Each row is a point on a landscape with many valleys, with its height.
A ball rolls from a point to the lowest of its 4 nearest points, and stops where none of them is lower. Distance is the straight distance between rows; heights are no part of it.
vek h=209: -24 15 21 -7 -19 9 -33 21 -1
gor h=409: -9 -2 22 38 -15 5 50 -44 -2
noku h=232: -33 8 23 34 -19 -15 9 -19 -4
duz h=378: 31 1 37 30 25 16 33 -60 26
gef h=192: 38 -2 23 17 44 -9 19 -44 25
suvag h=147: -33 9 21 28 -17 -14 -5 -7 -4
miz h=371: -40 21 75 33 -28 6 4 -20 6
Rov h=510: -7 -7 -63 -29 -1 -9 -27 19 -15
Noz h=524: 19 -18 -27 -2 2 -8 21 9 -4
vik h=187: -19 16 -12 -33 -6 18 -48 27 -8
Zoz h=126: -18 -6 0 27 -15 -16 20 -11 -6
pize h=143: -24 14 -5 -20 -9 8 -45 24 -6
fipod h=184: -20 17 -26 -53 5 21 -52 31 -12
zud h=210: 32 0 31 26 35 5 25 -56 28
maku h=445: -23 16 17 -11 -18 13 -36 23 -2
siba h=186: -26 0 11 31 -19 -15 20 -18 -4
bet h=547: 17 -6 24 29 2 15 52 -39 9
rebop h=586: 9 -12 -4 16 -4 -5 37 -10 -1
lef h=114: -16 -3 -17 12 -11 -17 -4 3 -9
teli h=323: 32 -3 22 16 26 6 35 -34 22
selo h=125: 35 -2 26 28 43 -5 16 -64 25
Fipog h=776: -17 13 23 -30 -29 30 -28 30 -11
gukug h=136: -17 -3 -21 6 -10 -16 -11 9 -7
neb h=311: 51 -14 -8 -12 46 -15 4 6 17
tol h=423: 55 -23 -49 -40 32 -4 -8 29 1
Dob h=301: -35 7 30 43 -21 -10 24 -36 -5
tavod h=526: 16 -9 9 18 2 1 46 -17 4
vuzem h=544: 5 -12 -20 7 -7 -12 24 2 -5
zed h=258: 45 -9 0 -3 41 -10 13 -5 18
Nanad h=321: -42 14 46 43 -23 -9 14 -34 -1
Zanot h=103: -25 2 1 20 -14 -15 0 -5 -4
zadas h=705: 26 -13 0 6 12 2 37 -7 9
vof h=328: -41 17 52 35 -20 -4 2 -21 3
Ful h=658: 27 -10 10 12 15 2 40 -17 10
Pesi h=312: -26 16 31 4 -21 7 -27 15 0
sima h=240: 45 -8 8 2 44 -13 12 -14 21
zore h=245: -21 2 -20 0 -8 -13 -26 12 -6
Kol h=177: -8 -10 -31 3 -9 -16 0 9 -10
Rufi h=354: -36 20 66 26 -27 6 -5 -7 4
miti h=175: 10 -2 29 36 -5 16 56 -49 8
somig h=413: 49 -21 -36 -28 27 -5 3 25 3
Repi h=777: 12 -17 -55 -21 0 -10 -3 20 -12
sidan h=482: 30 -20 -37 -15 6 -5 13 18 -3
sosu h=189: 29 -21 -65 -35 10 -5 -4 25 -10
somam h=598: 23 -14 -10 4 7 -2 32 2 3
lede h=438: 27 -1 31 26 20 14 43 -47 20
Vol h=585: 31 -21 -45 -23 10 -6 6 23 -6
nepen h=624: -17 11 12 -43 -30 35 -32 30 -18
danu h=257: -21 12 -11 -74 -22 41 -32 34 -29
zif h=227: -22 12 -17 -21 -5 4 -47 23 -8
vilob h=381: 54 -18 -24 -23 44 -13 -4 19 11
mut h=235: -26 13 11 2 -15 -2 -30 15 -2
Ketas h=368: 48 -17 -23 -18 27 -4 11 17 9
taga h=193: -33 13 26 21 -18 -8 -14 1 -1
Zeda h=99: -27 4 5 24 -15 -16 2 -6 -5
Gigoz h=307: 42 -15 -6 -6 24 -3 23 6 10
Finob h=183: -19 18 -20 -39 -1 18 -51 30 -8
kep h=433: 11 -17 -38 -8 -3 -11 9 14 -10
gopu h=229: -5 -6 14 32 -13 -1 47 -32 -1
pivi h=527: -18 15 5 -32 -14 23 -43 29 -10
vog h=343: -18 0 -30 -6 -7 -13 -27 16 -9
selol h=142: -25 4 -8 8 -12 -13 -21 10 -6
bubak h=434: 11 -8 15 24 -2 5 49 -26 4
Vuti h=155: -26 9 0 11 -12 -13 -21 8 -4
reg h=589: 23 -2 34 32 12 21 47 -53 19
repe h=474: 37 -22 -54 -32 14 -4 1 26 -6
Fusu h=199: -13 -4 6 28 -14 -12 32 -21 -5
Rila h=349: 42 -19 -23 -13 20 -4 18 15 6
Fazu h=185: -20 13 -41 -39 7 5 -54 27 -9
Dufa h=432: 38 -9 2 3 27 -1 28 -6 15
Deza h=358: -23 16 47 -1 -31 17 -20 17 -3
beku h=427: -6 -10 -43 -6 -7 -15 -11 16 -11
Vev h=188: -18 19 -15 -65 -6 34 -44 37 -19
Rezas h=292: -16 1 -49 -22 0 -10 -35 18 -12
mera h=276: -37 18 45 25 -21 -4 -8 -7 2
voki h=511: -23 13 -1 -7 -11 2 -39 20 -3
dag h=208: 40 -4 16 13 48 -17 13 -35 22
memi h=254: -21 8 -29 -20 -2 -1 -44 21 -9
mava h=196: -18 16 -8 -52 -11 33 -43 34 -15
lavir h=422: -30 18 63 10 -33 12 -9 6 1

Call two points neighbours if one is among the 4 nearest of the other. Go from one point of each pair to the other, from neighbour to neighbour, staying as low as possible. Name the highest point that can't be avoided.
vek, Zeda -> mut
Finob, Zeda -> vog
miti, Finob -> gor
Zeda, sosu -> sidan
Finob, pize -> vik

For each start below, name the point where the ball stops.
lede -> selo
nepen -> Finob
lef -> Zeda
zed -> selo
Ful -> selo
vilob -> selo
mera -> Zeda

Two balls start at each pair of points below. Name the first point that both come to, or write -.
somig, zadas -> zed
Rila, tavod -> -
Vuti, gukug -> Zanot
danu, vog -> -
